Points on a hilly landscape, in no order, each with its height.
From any point a ball takes the steepest step (drop divided by distance) to one of its 4 nearest points. It stops when none of these is lower. Distance is the straight distance between rows; heights are no part of it.
tuz (h 334): 91  114  99  104  110  115  95  114  93  106  80  108  105  98  100  113  105  102  107  93  104  91  109  111  103  97  103  124  95  97
dul (h 80): 102  96  110  117  120  118  118  108  123  108  94  103  107  86  112  128  101  84  103  108  118  100  93  121  103  97  105  100  91  91
Zago (h 217): 88  119  95  97  117  109  95  106  87  99  84  102  101  105  94  104  107  111  102  97  92  90  108  100  101  100  97  123  90  110
pimam (h 47): 103  94  114  117  123  114  126  103  123  109  98  99  107  86  112  126  96  81  103  106  123  103  87  116  102  101  103  94  87  98
bibo (h 76): 98  91  119  117  127  109  128  102  121  107  104  95  103  83  114  130  94  78  107  106  119  109  85  118  101  104  104  94  85  96
fivel (h 146): 135  71  128  109  75  76  88  87  94  112  92  90  106  97  91  83  122  117  89  109  106  127  68  95  91  90  88  85  102  99
Fabi (h 36): 98  98  104  114  115  120  114  108  118  112  88  108  108  86  111  126  102  83  105  106  117  101  96  120  100  96  102  105  95  93
nubi (h 489): 86  111  108  121  104  117  136  94  112  120  120  115  89  79  129  122  72  76  117  88  125  88  94  120  105  112  122  74  79  90
lom (h 231): 65  121  97  91  90  105  82  115  102  82  130  102  78  104  98  103  79  115  102  101  87  83  113  88  116  103  82  97  106  95
balo (h 131): 131  87  87  86  104  92  95  87  78  74  88  96  86  126  88  68  112  112  63  109  77  124  96  76  98  94  105  92  107  119
sanog (h 165): 120  93  83  86  110  88  96  84  79  73  92  98  94  123  85  68  113  108  64  109  78  117  102  80  97  98  103  95  104  121
Ropav (h 315): 91  111  94  107  109  121  97  110  98  114  79  111  102  94  106  120  102  93  107  94  105  87  108  113  107  100  109  119  93  90
Tokif (h 245): 111  90  97  99  98  99  92  89  95  90  89  102  122  107  93  84  125  105  87  103  107  123  103  102  87  91  102  111  95  111
bef (h 264): 106  83  119  108  119  99  122  97  125  105  101  85  121  85  105  113  106  78  105  110  120  110  84  116  92  99  97  99  98  98
Rigit (h 286): 57  116  90  87  84  106  84  117  106  77  135  107  82  104  107  99  75  112  106  102  92  85  122  85  111  98  85  100  112  92
bolit (h 448): 107  102  90  94  109  100  96  92  85  88  86  102  118  113  87  89  119  106  86  98  99  116  109  96  89  95  102  115  94  121
dav (h 366): 129  70  123  105  96  76  115  72  96  119  104  70  112  87  98  89  94  82  100  94  107  107  51  107  95  98  98  99  104  104
ladi (h 247): 114  87  97  97  94  95  88  85  89  91  91  101  122  107  91  83  124  107  83  99  106  129  102  96  88  92  102  108  97  113
Bim (h 301): 79  128  103  92  115  103  90  108  90  91  98  96  89  105  88  101  98  117  102  100  79  81  108  93  109  103  87  117  95  114
ril (h 33): 135  74  126  107  75  76  91  88  97  112  95  89  112  90  92  84  119  110  91  105  108  123  69  99  91  89  86  87  102  99
Ramik (h 384): 101  106  95  95  110  103  97  94  92  92  86  100  117  110  88  92  120  105  92  98  100  109  108  98  88  94  104  122  94  120
Lut (h 273): 128  77  111  106  69  87  77  89  84  100  86  93  98  111  91  85  126  125  84  109  105  140  76  86  91  87  95  84  99  106
dukuf (h 167): 127  84  86  86  99  91  93  85  75  76  83  91  85  126  90  68  115  116  63  106  80  130  96  76  100  93  106  91  106  115
nabe (h 429): 134  79  121  106  67  76  76  91  86  111  85  90  93  109  84  88  128  129  88  114  100  138  71  84  90  90  94  80  97  105
Nibe (h 269): 105  116  91  85  120  88  94  96  96  73  97  98  97  121  75  84  107  107  78  113  73  97  108  88  93  105  89  103  100  127
mir (h 292): 69  123  100  90  96  105  84  110  95  90  116  103  78  100  98  101  80  118  106  96  84  80  115  90  116  103  87  105  103  97
moz (h 194): 130  80  89  89  98  87  93  91  74  81  81  87  75  132  90  70  114  119  61  115  78  130  90  73  104  87  104  85  112  115
kodon (h 265): 90  112  92  110  103  120  92  112  95  117  84  113  99  92  109  121  94  89  111  90  104  83  111  113  107  101  111  114  96  86
Fen (h 319): 113  76  118  108  114  91  119  92  118  106  105  80  123  88  99  105  107  81  102  110  120  115  83  110  88  98  91  102  100  98
roze (h 254): 82  126  101  92  115  100  93  112  96  87  103  95  88  110  84  103  95  119  96  108  76  85  108  91  107  104  82  109  95  118
kitu (h 232): 91  114  75  111  83  113  109  99  112  120  107  113  101  92  120  120  81  74  131  80  106  72  118  113  105  115  125  88  103  74
Nosos (h 322): 138  85  88  85  106  84  88  99  80  71  83  96  74  126  88  68  112  112  57  122  72  117  93  74  106  98  96  84  127  111
nak (h 52): 96  120  96  86  121  99  99  100  92  80  97  96  96  119  77  94  106  112  86  108  76  90  108  93  96  102  89  111  96  125
tifef (h 169): 91  123  96  93  117  104  97  104  88  90  90  96  100  113  85  96  105  112  95  100  83  88  109  97  102  101  95  117  90  120
bikad (h 162): 127  100  88  82  116  87  95  92  89  69  94  98  92  124  71  72  111  106  63  119  69  105  104  83  95  104  92  95  111  120
Zegu (h 379): 147  81  142  114  96  62  108  82  79  138  75  85  85  101  95  82  110  105  97  105  107  106  48  101  93  93  94  94  101  105
vumik (h 258): 54  111  86  84  83  104  94  120  114  77  143  116  91  106  119  101  78  109  118  100  99  87  134  85  108  102  88  94  121  95
tuta (h 282): 69  126  96  89  97  105  81  117  103  84  121  100  78  106  94  108  82  119  99  102  84  83  109  90  115  102  80  101  104  100
Sinim (h 139): 56  111  88  82  88  103  96  118  112  87  138  111  95  100  116  94  77  104  126  92  95  83  132  86  111  107  91  97  118  86
bafel (h 178): 101  111  87  89  119  98  99  92  87  82  87  97  103  119  83  85  112  108  85  102  86  106  111  92  90  103  99  113  92  124
Guk (h 225): 107  94  100  103  106  103  101  99  104  97  86  103  129  101  96  102  125  96  93  103  115  117  104  110  88  90  100  116  98  111
fek (h 257): 144  75  136  111  84  63  98  88  92  125  83  85  89  95  93  84  114  116  93  106  107  112  56  97  90  89  85  86  102  100
melab (h 338): 138  70  131  108  92  70  107  76  94  120  98  77  103  88  93  79  102  95  95  101  106  108  48  104  97  95  92  96  105  99
Fefol (h 395): 87  119  98  116  93  117  141  89  116  123  130  117  95  81  135  118  71  80  124  79  127  77  98  118  100  113  126  66  88  93
biton (h 100): 96  110  92  117  93  122  116  103  115  118  104  118  93  87  120  130  78  73  111  96  115  80  103  123  104  105  122  87  93  79
gami (h 383): 113  78  116  107  113  97  113  93  121  106  101  87  127  86  97  106  112  87  98  112  119  117  89  114  91  95  94  104  101  101
mel (h 242): 73  107  85  95  87  107  93  107  97  116  106  106  98  91  114  104  81  87  133  78  93  73  122  99  109  113  112  105  107  72
Pev (h 284): 92  110  72  113  80  111  120  95  121  124  119  116  102  94  127  125  78  77  134  81  114  66  117  109  102  119  126  78  103  82
vutaf (h 195): 63  105  82  88  93  101  102  115  106  107  121  103  101  91  118  97  77  96  139  78  92  79  132  91  112  114  106  103  113  73
susas (h 267): 57  114  88  86  85  105  87  122  111  78  141  112  86  103  112  99  75  111  115  100  95  84  127  85  112  103  87  96  116  91
Dab (h 279): 92  126  98  90  117  94  90  111  102  81  106  97  89  122  72  105  98  115  87  116  73  89  107  89  105  110  83  103  103  122
pimob (h 633): 90  106  116  119  111  118  134  99  117  118  116  110  89  78  126  125  78  77  113  93  125  98  91  116  106  110  116  78  78  90
Vifa (h 271): 123  78  102  100  75  86  80  87  80  95  85  88  95  121  91  81  124  123  77  107  97  147  86  81  97  88  107  86  101  111
Tigi (h 305): 84  107  71  103  82  108  107  102  113  119  111  109  104  94  121  120  79  77  138  75  101  68  122  108  106  121  123  90  106  76
Dod (h 309): 84  111  79  102  88  113  98  103  100  121  104  111  95  90  114  110  81  81  130  79  101  73  119  105  107  111  119  100  105  72
mor (h 113): 95  105  100  117  107  123  107  112  113  118  90  113  98  88  112  128  92  82  109  100  117  90  99  120  108  101  110  100  91  82
fenug (h 234): 108  97  94  101  105  103  97  95  96  93  86  101  126  104  89  95  124  102  91  102  110  118  106  105  85  92  101  115  97  113
nek (h 166): 116  91  89  93  100  91  93  87  84  81  87  98  109  118  90  75  120  110  74  100  94  127  102  89  89  90  104  106  95  119
Pini (h 170): 134  74  126  108  73  73  85  91  92  115  90  90  99  95  92  85  123  118  91  109  106  126  66  96  87  86  89  82  100  101
Tera (h 133): 92  111  98  120  96  122  129  98  120  120  113  119  89  84  124  126  74  77  114  94  125  87  98  120  103  109  121  77  84  86
Kep (h 397): 80  117  95  101  102  115  88  113  89  113  89  108  95  93  104  110  88  103  113  86  96  77  113  105  110  103  105  120  94  83
Bafa (h 303): 122  80  91  92  88  94  88  84  80  84  88  95  104  119  91  76  120  115  72  102  93  138  96  84  97  89  106  94  99  116
nagob (h 181): 129  76  111  103  72  85  84  87  95  101  95  96  110  102  93  82  127  117  84  104  108  135  80  96  91  89  95  90  99  103
Nuruv (h 121): 58  106  84  82  94  102  106  117  112  98  128  107  104  95  124  94  82  95  141  83  88  79  134  89  112  114  101  100  120  80
Mam (h 288): 77  125  101  96  112  107  88  108  90  98  92  99  88  99  93  104  93  116  104  95  86  82  111  94  109  101  91  119  92  102
dure (h 291): 94  112  96  103  110  114  95  109  94  107  79  106  108  100  101  113  109  97  103  99  104  94  110  111  101  95  105  123  92  106
govi (h 126): 95  106  96  115  103  119  103  113  110  115  85  114  99  89  110  127  94  84  109  100  114  91  103  117  105  99  111  109  93  86
med (h 203): 83  109  88  102  90  112  95  111  95  118  96  111  96  90  107  112  84  90  122  82  103  72  112  109  106  112  112  111  102  72
sunu (h 356): 69  121  99  94  102  108  90  113  88  101  106  101  83  95  101  101  82  114  114  87  86  76  115  96  112  103  88  113  102  93
Fepus (h 280): 119  83  92  95  90  96  89  84  82  84  91  95  109  116  90  75  121  110  76  100  97  135  100  89  93  93  106  101  96  115
Fese (h 109): 92  112  90  117  94  120  122  99  117  119  110  121  93  82  125  126  77  75  118  89  119  80  105  118  102  108  122  81  91  82
kigi (h 246): 105  118  93  83  119  89  93  102  102  74  102  96  91  123  68  91  105  109  81  121  73  93  106  88  99  108  86  100  103  124
bor (h 259): 116  87  94  95  94  95  90  84  85  85  90  96  112  112  89  79  124  110  79  99  102  130  100  93  88  90  103  102  94  116
fuzar (h 278): 64  119  97  88  92  105  86  117  100  93  124  104  83  95  109  97  76  113  113  92  87  78  121  90  111  104  86  103  106  88
Gova (h 184): 93  98  116  119  119  117  129  102  119  111  106  104  93  79  118  127  85  78  108  102  123  100  87  118  104  104  109  91  83  94
did (h 183): 116  113  91  82  121  88  96  102  101  68  104  99  91  122  67  84  106  104  75  124  67  96  106  88  97  109  89  98  113  125
Vefu (h 266): 123  80  92  90  88  90  90  84  72  83  82  90  85  125  91  74  119  118  67  108  85  137  91  77  100  90  108  88  102  115
seze (h 256): 120  83  96  94  88  94  87  84  86  88  91  98  116  109  90  80  123  112  81  101  104  135  94  94  88  92  102  100  95  111
Vegif (h 134): 97  93  115  119  125  113  132  98  121  109  104  96  101  79  116  129  89  79  108  104  122  107  87  115  104  104  106  91  83  97
fuve (h 287): 91  113  79  113  83  113  126  94  118  122  119  119  98  91  130  127  80  77  128  82  116  67  110  117  101  116  124  73  100  85
zese (h 294): 56  113  77  85  82  103  95  124  120  66  144  124  94  117  120  104  78  106  114  99  104  88  137  85  107  102  95  97  125  97
zufe (h 255): 64  116  96  89  90  104  88  112  93  102  117  104  87  91  108  97  77  106  120  88  85  77  121  93  111  103  94  106  106  85
zope (h 97): 71  124  96  89  90  106  78  120  110  76  129  100  78  113  91  109  79  118  96  107  85  86  111  89  114  102  85  99  107  101
dor (h 244): 85  119  98  99  114  112  96  110  86  104  83  104  98  100  95  106  103  109  108  92  91  87  107  103  107  96  100  121  94  103
toza (h 138): 96  105  108  120  110  120  127  101  117  114  103  111  92  81  124  130  82  77  108  99  122  96  92  118  106  106  111  89  84  88
Kure (h 316): 78  128  103  91  112  100  87  112  97  87  106  94  85  110  84  107  91  120  96  103  78  84  108  87  107  103  84  109  96  114
gumi (h 270): 104  101  102  111  115  112  103  106  109  105  82  105  117  93  101  118  111  93  104  102  114  103  105  114  94  94  103  115  96  100
govip (h 339): 75  119  97  96  101  110  90  111  85  103  99  104  91  95  103  103  84  109  113  88  86  80  115  97  111  102  99  116  96  90
lirem (h 276): 121  81  99  97  83  91  83  84  82  91  90  94  108  115  95  78  123  118  80  102  101  140  91  89  91  91  104  95  98  108
zoza (h 370): 120  69  122  100  106  84  116  83  113  105  109  75  121  83  95  93  103  84  100  103  116  114  71  108  88  95  91  99  103  99
lokit (h 261): 107  107  88  88  117  94  99  90  87  78  93  95  105  117  82  76  110  104  78  105  83  105  108  90  91  100  101  106  96  126
digod (h 213): 94  109  94  111  101  121  100  108  106  117  90  116  95  86  112  127  91  84  112  93  108  84  107  118  110  102  116  106  95  79
mopid (h 321): 130  79  113  102  66  82  76  91  82  102  82  88  92  117  88  87  127  127  81  113  98  144  75  82  93  88  98  82  98  105
bife (h 274): 72  105  81  93  89  105  104  109  104  113  113  103  100  94  117  102  78  87  139  75  95  73  129  98  107  115  116  102  111  72
Sedo (h 304): 90  111  94  118  87  119  134  92  121  122  119  118  93  84  130  123  74  76  121  84  121  79  102  115  103  110  124  70  90  85
zif (h 289): 86  113  93  105  103  116  92  112  92  115  82  109  96  92  105  117  93  95  113  89  102  84  109  114  109  102  107  118  97  86
Nade (h 268): 88  108  88  112  94  117  102  105  103  119  93  116  97  86  115  122  80  81  116  89  108  76  112  115  106  105  119  100  98  72
sevof (h 78): 93  110  87  115  90  121  115  102  117  122  104  120  92  88  123  125  80  75  120  89  117  76  106  119  103  108  121  83  95  78
bodiz (h 239): 137  70  131  106  79  71  93  89  96  119  91  89  103  91  91  84  117  117  90  103  108  116  62  98  88  91  85  88  103  97
fakoz (h 345): 129  67  127  102  97  75  108  77  96  116  102  73  111  85  95  85  99  89  96  99  108  109  55  109  93  97  93  94  105  98
gim (h 331): 74  127  101  93  106  105  86  111  96  88  109  100  83  103  93  103  89  119  102  101  81  80  107  90  111  102  84  108  97  104
pom (h 281): 123  79  97  97  80  88  87  85  73  93  82  84  86  128  92  77  122  123  73  109  90  144  87  77  98  92  104  88  100  113
vepap (h 293): 52  112  79  81  88  104  98  127  121  71  144  125  95  114  124  101  83  107  120  100  100  89  138  82  108  100  96  97  126  95
Tosi (h 236): 99  88  122  117  130  103  134  94  115  106  109  83  104  80  116  128  89  76  113  101  124  112  79  111  102  107  106  96  80  101
loto (h 151): 113  81  110  106  106  96  108  96  118  102  93  94  130  90  96  101  116  86  98  109  118  117  93  114  87  95  91  105  103  99
Gabof (h 275): 128  79  107  103  71  84  79  87  77  100  78  86  88  122  86  85  128  128  81  116  96  148  80  77  97  89  101  81  99  111
zuge (h 179): 128  105  88  80  117  84  94  103  95  69  100  101  93  122  71  74  107  102  64  123  66  103  109  86  97  106  92  93  118  120
gug (h 354): 87  130  98  90  111  98  86  114  105  78  111  93  83  116  79  108  94  119  90  111  72  87  104  91  107  106  84  104  103  116
bub (h 337): 143  72  129  109  90  69  103  77  88  127  92  79  98  91  94  83  101  91  98  97  109  103  41  108  97  95  98  98  102  99
kiv (h 277): 54  110  81  79  93  105  102  119  121  78  141  120  98  106  127  95  80  105  128  96  99  86  138  85  110  105  94  97  125  93
levuv (h 237): 86  110  87  108  97  119  94  112  97  118  90  115  93  90  109  118  87  85  117  88  105  77  115  112  110  102  113  110  96  78
dezo (h 209): 97  104  99  115  110  118  100  111  107  112  84  110  106  90  105  122  105  88  105  103  113  92  104  119  107  94  109  113  91  92
tof (h 233): 97  121  94  87  119  93  94  105  98  77  101  96  92  118  69  94  102  110  83  118  74  89  108  89  101  110  88  101  102  126
komip (h 103): 96  102  108  116  112  118  116  106  118  114  97  112  96  83  114  130  91  78  102  104  120  98  95  118  105  100  106  97  88  88
Mepi (h 295): 75  116  93  95  96  110  88  114  87  110  101  103  91  93  104  104  85  104  120  84  88  74  117  100  110  103  102  114  99  86
fum (h 396): 79  127  98  91  107  99  83  122  108  77  114  93  79  116  78  111  89  120  92  113  78  84  109  90  113  106  82  100  106  115
toku (h 135): 101  92  111  114  118  114  121  105  123  107  93  98  112  86  108  125  101  81  103  107  122  106  89  118  96  98  100  102  93  94
des (h 446): 120  76  114  103  99  88  102  91  112  102  102  93  126  86  95  89  119  93  91  108  116  120  83  107  88  92  91  101  105  97
susi (h 119): 106  91  109  113  119  110  115  106  123  106  89  98  116  87  107  121  110  86  104  107  121  107  96  117  97  96  100  105  97  97
ren (h 478): 86  113  105  117  101  118  140  91  115  121  123  119  93  80  131  119  70  77  119  84  127  85  94  118  103  112  122  70  82  89
lig (h 411): 117  79  110  103  93  91  98  92  108  98  100  94  130  90  96  92  122  97  93  107  115  127  90  110  87  90  95  102  103  103
pez (h 382): 119  70  121  108  107  84  120  78  109  112  108  71  117  84  98  97  96  76  104  100  113  108  67  110  91  101  96  101  100  102
fal (h 299): 62  116  94  85  91  104  92  114  97  98  126  109  91  95  110  93  75  107  118  89  87  80  126  88  111  105  89  102  110  86
sol (h 117): 104  97  103  108  113  105  104  106  115  104  85  105  121  95  98  115  117  91  100  108  115  108  102  116  95  92  96  116  99  102
Dum (h 229): 109  88  104  106  103  99  98  96  107  98  89  97  128  98  97  96  124  97  94  108  118  123  101  108  87  92  99  113  100  107
vid (h 272): 120  80  102  101  88  95  87  88  96  94  96  98  124  103  95  84  125  109  84  102  109  135  91  98  86  88  100  99  99  107
Vira (h 481): 110  97  86  89  109  95  93  87  83  83  89  97  112  118  86  81  119  107  79  103  93  116  109  91  87  96  104  111  92  125
Rase (h 168): 124  88  85  88  104  90  95  83  79  78  88  96  91  122  87  69  115  111  66  106  81  124  100  80  98  94  106  95  99  118
mepu (h 164): 90  125  97  88  118  97  93  106  99  81  99  96  89  119  80  101  101  112  90  114  75  87  105  91  103  103  87  107  97  121
nagi (h 122): 94  109  102  121  100  124  125  100  120  117  110  115  90  84  122  129  78  76  112  95  119  90  96  118  105  106  117  80  85  83
Vemam (h 182): 89  121  99  94  119  103  96  104  90  92  88  96  98  108  87  103  105  115  96  101  85  90  111  96  103  101  92  121  92  118
Tis (h 211): 138  75  133  110  74  64  91  94  86  124  80  87  93  104  87  87  121  124  92  115  105  124  61  94  88  91  86  82  99  103
poraz (h 177): 94  94  121  118  127  110  133  98  116  108  112  91  96  78  120  129  86  76  112  101  123  107  81  112  104  109  110  92  78  103
lon (h 297): 140  71  140  110  84  67  99  85  89  124  87  84  97  90  92  81  112  106  93  103  104  108  53  103  94  92  86  90  105  100
domil (h 260): 83  125  102  95  110  109  92  110  84  97  92  100  94  104  93  107  99  111  102  97  88  81  108  99  104  101  96  120  92  106
zutu (h 204): 133  92  87  82  114  84  94  96  85  68  98  101  82  123  76  71  109  103  61  120  66  110  101  79  98  106  95  90  118  113
Zotut (h 290): 101  104  98  107  111  111  99  108  102  104  78  106  115  100  101  111  120  96  101  102  113  103  106  112  98  91  105  121  98  103
ruror (h 324): 146  75  137  112  89  66  108  77  87  131  84  80  90  94  94  82  105  100  93  97  107  104  45  105  96  94  98  94  101  101
dabo (h 192): 105  85  118  114  124  105  126  100  125  106  99  88  113  85  106  122  97  78  106  110  120  109  87  116  97  100  99  99  92  101
dila (h 238): 136  82  88  84  102  84  92  95  74  73  81  91  72  129  91  67  112  114  58  117  73  125  92  73  105  91  100  86  118  110
lesus (h 311): 107  82  117  108  118  100  116  100  121  104  96  91  121  86  102  111  110  82  103  110  121  114  89  115  90  94  97  105  100  98
bomor (h 377): 79  119  95  96  101  110  90  111  85  109  95  102  93  94  100  105  93  107  111  89  90  77  112  102  109  99  98  120  95  92
gigu (h 241): 115  83  102  103  96  97  98  94  101  96  92  99  134  99  98  93  125  95  93  105  115  122  97  108  86  89  99  107  101  105
Tefu (h 358): 125  66  123  107  98  78  111  81  108  110  106  78  120  86  93  89  103  85  97  99  110  112  66  108  90  96  90  96  104  98
tuf (h 307): 130  69  121  101  85  81  98  85  105  107  102  87  116  90  95  85  113  99  90  104  112  119  73  105  89  93  88  94  104  98
rurid (h 143): 120  107  87  82  119  90  96  94  92  69  98  100  92  122  72  77  106  104  67  117  70  101  107  85  94  107  93  96  109  121
Gefu (h 200): 60  106  88  83  93  103  100  115  105  100  129  104  100  90  121  93  77  101  134  84  91  81  131  86  112  107  96  98  116  82
Zumu (h 372): 122  71  122  104  100  86  109  86  113  104  105  85  126  84  93  91  109  87  94  107  116  118  79  108  88  93  92  99  106  99
fuvu (h 68): 101  104  103  113  112  121  112  109  115  115  87  110  104  87  111  129  97  80  105  105  113  93  100  116  105  98  108  102  91  88
beme (h 235): 93  114  95  100  115  107  96  105  88  99  80  102  108  104  93  103  113  106  100  96  97  99  109  105  98  97  103  124  92  113
nik (h 409): 95  108  95  108  114  116  96  110  99  106  78  108  109  92  102  118  110  95  105  100  111  93  106  116  103  95  105  122  95  97
giso (h 223): 66  107  88  85  91  104  97  113  101  108  119  104  97  89  115  92  77  98  133  80  90  74  127  90  109  108  104  103  114  76
fadon (h 148): 94  121  96  91  120  97  95  98  88  88  90  95  100  112  83  97  109  112  95  100  84  92  111  95  95  101  92  116  91  125
kepim (h 328): 137  69  131  106  84  72  100  86  96  119  99  84  105  89  91  82  110  107  91  101  106  111  57  102  91  93  88  93  104  99
Difu (h 412): 75  128  101  92  104  105  82  112  97  85  112  97  78  110  88  108  88  119  100  106  79  83  108  90  112  101  80  104  98  108
vaz (h 262): 89  108  79  106  81  112  104  102  105  119  106  111  100  91  116  118  79  77  130  80  105  69  118  110  104  114  122  95  102  73
gan (h 364): 125  70  112  102  82  87  92  88  104  102  98  93  124  91  94  84  122  105  88  103  114  127  85  101  88  89  94  96  106  99
vomed (h 312): 55  110  76  79  90  103  104  126  120  70  142  126  100  110  131  102  85  107  126  98  99  85  140  83  112  106  94  96  125  98
tidor (h 198): 102  101  97  106  113  106  100  104  101  98  80  105  122  101  97  107  121  98  99  104  110  106  107  109  93  91  102  122  94  107
kogi (h 212): 130  70  120  104  77  80  89  84  102  105  101  91  117  86  96  83  122  106  92  105  111  126  74  100  88  92  89  92  103  101
daku (h 263): 92  108  77  111  83  112  113  98  115  122  110  114  99  92  122  123  80  75  129  81  112  65  116  114  100  115  123  81  101  79
pigi (h 116): 127  77  109  102  73  87  80  88  88  100  91  94  109  104  91  81  125  121  80  103  106  137  83  90  90  89  97  90  95  104
bita (h 283): 65  120  92  90  87  107  83  121  111  75  134  102  75  109  99  107  77  119  98  103  91  88  119  87  115  100  88  96  111  97
muna (h 230): 68  109  91  91  92  104  93  112  95  110  113  105  94  92  111  99  77  99  129  79  86  71  125  92  109  108  101  106  109  74
gozem (h 118): 99  119  93  90  119  95  99  95  88  83  90  99  100  118  80  87  111  113  87  105  81  96  111  91  94  103  93  111  96  125
fufo (h 298): 86  117  95  98  110  107  93  109  88  108  84  106  98  95  101  110  98  103  109  91  96  83  110  109  106  99  103  122  92  95
Minab (h 318): 142  80  90  88  102  84  92  106  76  73  81  90  64  131  88  69  112  115  59  127  71  121  89  75  104  91  97  85  132  110
Volo (h 174): 94  117  94  94  119  101  98  99  87  90  85  99  105  114  87  96  112  109  93  100  89  97  113  99  99  99  98  120  90  122
renav (h 145): 79  111  88  96  90  114  91  112  92  118  98  106  92  88  109  108  82  94  121  82  96  70  117  103  110  108  111  111  103  76
mokiz (h 296): 113  75  120  109  123  95  128  90  119  107  105  79  117  84  102  111  101  75  106  107  118  113  79  113  90  102  94  101  96  103
zovez (h 335): 79  104  76  99  83  105  103  106  109  119  114  106  102  96  121  112  83  80  142  77  99  70  125  103  107  121  123  96  111  74
Dopa (h 302): 76  121  98  98  110  109  88  111  85  102  92  102  92  96  96  105  92  112  107  92  86  78  111  100  108  101  95  119  90  99
zab (h 300): 90  113  82  114  82  119  124  94  122  120  117  117  98  91  127  126  79  74  124  86  115  72  111  120  101  114  125  71  97  80
niv (h 172): 107  90  108  109  116  107  111  105  121  105  89  98  121  91  103  118  114  86  102  108  122  108  96  113  90  95  97  105  100  101
Dup (h 210): 87  122  98  95  114  103  95  108  87  94  90  100  95  105  92  103  104  116  98  96  85  88  109  99  100  98  91  120  91  116
Zozad (h 352): 60  116  90  85  82  105  81  122  111  71  136  107  80  111  102  103  76  115  99  102  96  89  124  88  112  103  89  95  118  94
Tos (h 189): 137  72  133  110  77  71  92  90  88  122  86  91  96  98  91  86  120  123  91  111  104  120  59  93  89  89  86  82  101  102
Gama (h 243): 68  113  93  95  91  107  89  111  90  108  111  106  91  91  110  101  80  102  123  84  91  76  120  96  112  106  99  112  104  77
gebo (h 160): 90  110  83  113  85  118  103  105  110  122  103  115  99  89  115  125  82  76  119  85  109  72  112  118  104  112  121  92  101  74
zelup (h 402): 91  113  98  119  94  120  136  93  117  124  124  116  94  80  133  121  73  77  120  87  125  78  100  122  101  111  122  73  86  88
Netub (h 171): 121  96  82  83  115  90  97  89  86  72  93  98  93  123  81  70  110  105  66  111  74  111  106  82  98  98  98  95  106  120
Deziv (h 202): 54  110  88  81  90  103  102  118  109  94  133  108  98  94  120  91  78  100  135  86  93  81  136  86  111  108  97  99  118  82
tapiv (h 310): 117  93  84  86  110  94  95  83  84  78  91  98  101  120  84  74  114  108  72  102  84  119  106  85  90  96  102  99  96  121
kup (h 353): 96  128  97  87  116  94  84  117  111  75  107  98  86  123  68  105  98  112  81  121  71  87  107  94  107  111  83  101  108  122
Dun (h 240): 64  112  90  87  94  104  92  111  94  103  121  103  93  91  111  94  76  104  128  85  91  76  125  91  113  107  97  105  111  77
geso (h 124): 96  103  103  119  104  120  117  107  118  117  95  118  93  84  118  131  86  79  108  98  119  87  97  120  106  101  113  93  87  82
nodo (h 355): 133  68  128  105  88  79  103  80  103  113  103  79  115  85  92  84  109  95  92  101  108  115  64  104  90  94  91  95  106  96
Tus (h 215): 126  77  107  100  73  89  78  86  85  98  86  93  103  110  90  81  128  120  82  104  100  142  85  88  94  90  100  90  95  108
sofe (h 285): 114  92  90  93  101  95  92  86  85  87  91  99  117  112  91  80  121  108  81  97  104  125  106  95  87  90  103  110  92  118
zuvi (h 218): 98  114  95  96  116  106  99  100  90  94  82  99  112  113  89  96  113  109  95  101  94  101  111  101  94  97  103  123  94  119
Megev (h 357): 129  66  125  104  94  79  107  86  107  108  106  82  121  85  95  83  105  90  95  102  108  115  68  108  90  94  87  97  104  98
nus (h 329): 103  107  90  94  114  100  97  94  87  85  86  101  115  115  87  88  117  107  90  99  95  109  108  96  88  99  100  116  90  121

Where does a ball stop that starts at each point below?
fufo -> nak
pimob -> Fabi
govip -> Nuruv
Mam -> nak
kodon -> Fabi
vid -> sol
seze -> sol
Ramik -> nak
zoza -> ril
domil -> nak
lig -> sol
dav -> ril
sunu -> Nuruv
Zegu -> ril
zab -> sevof
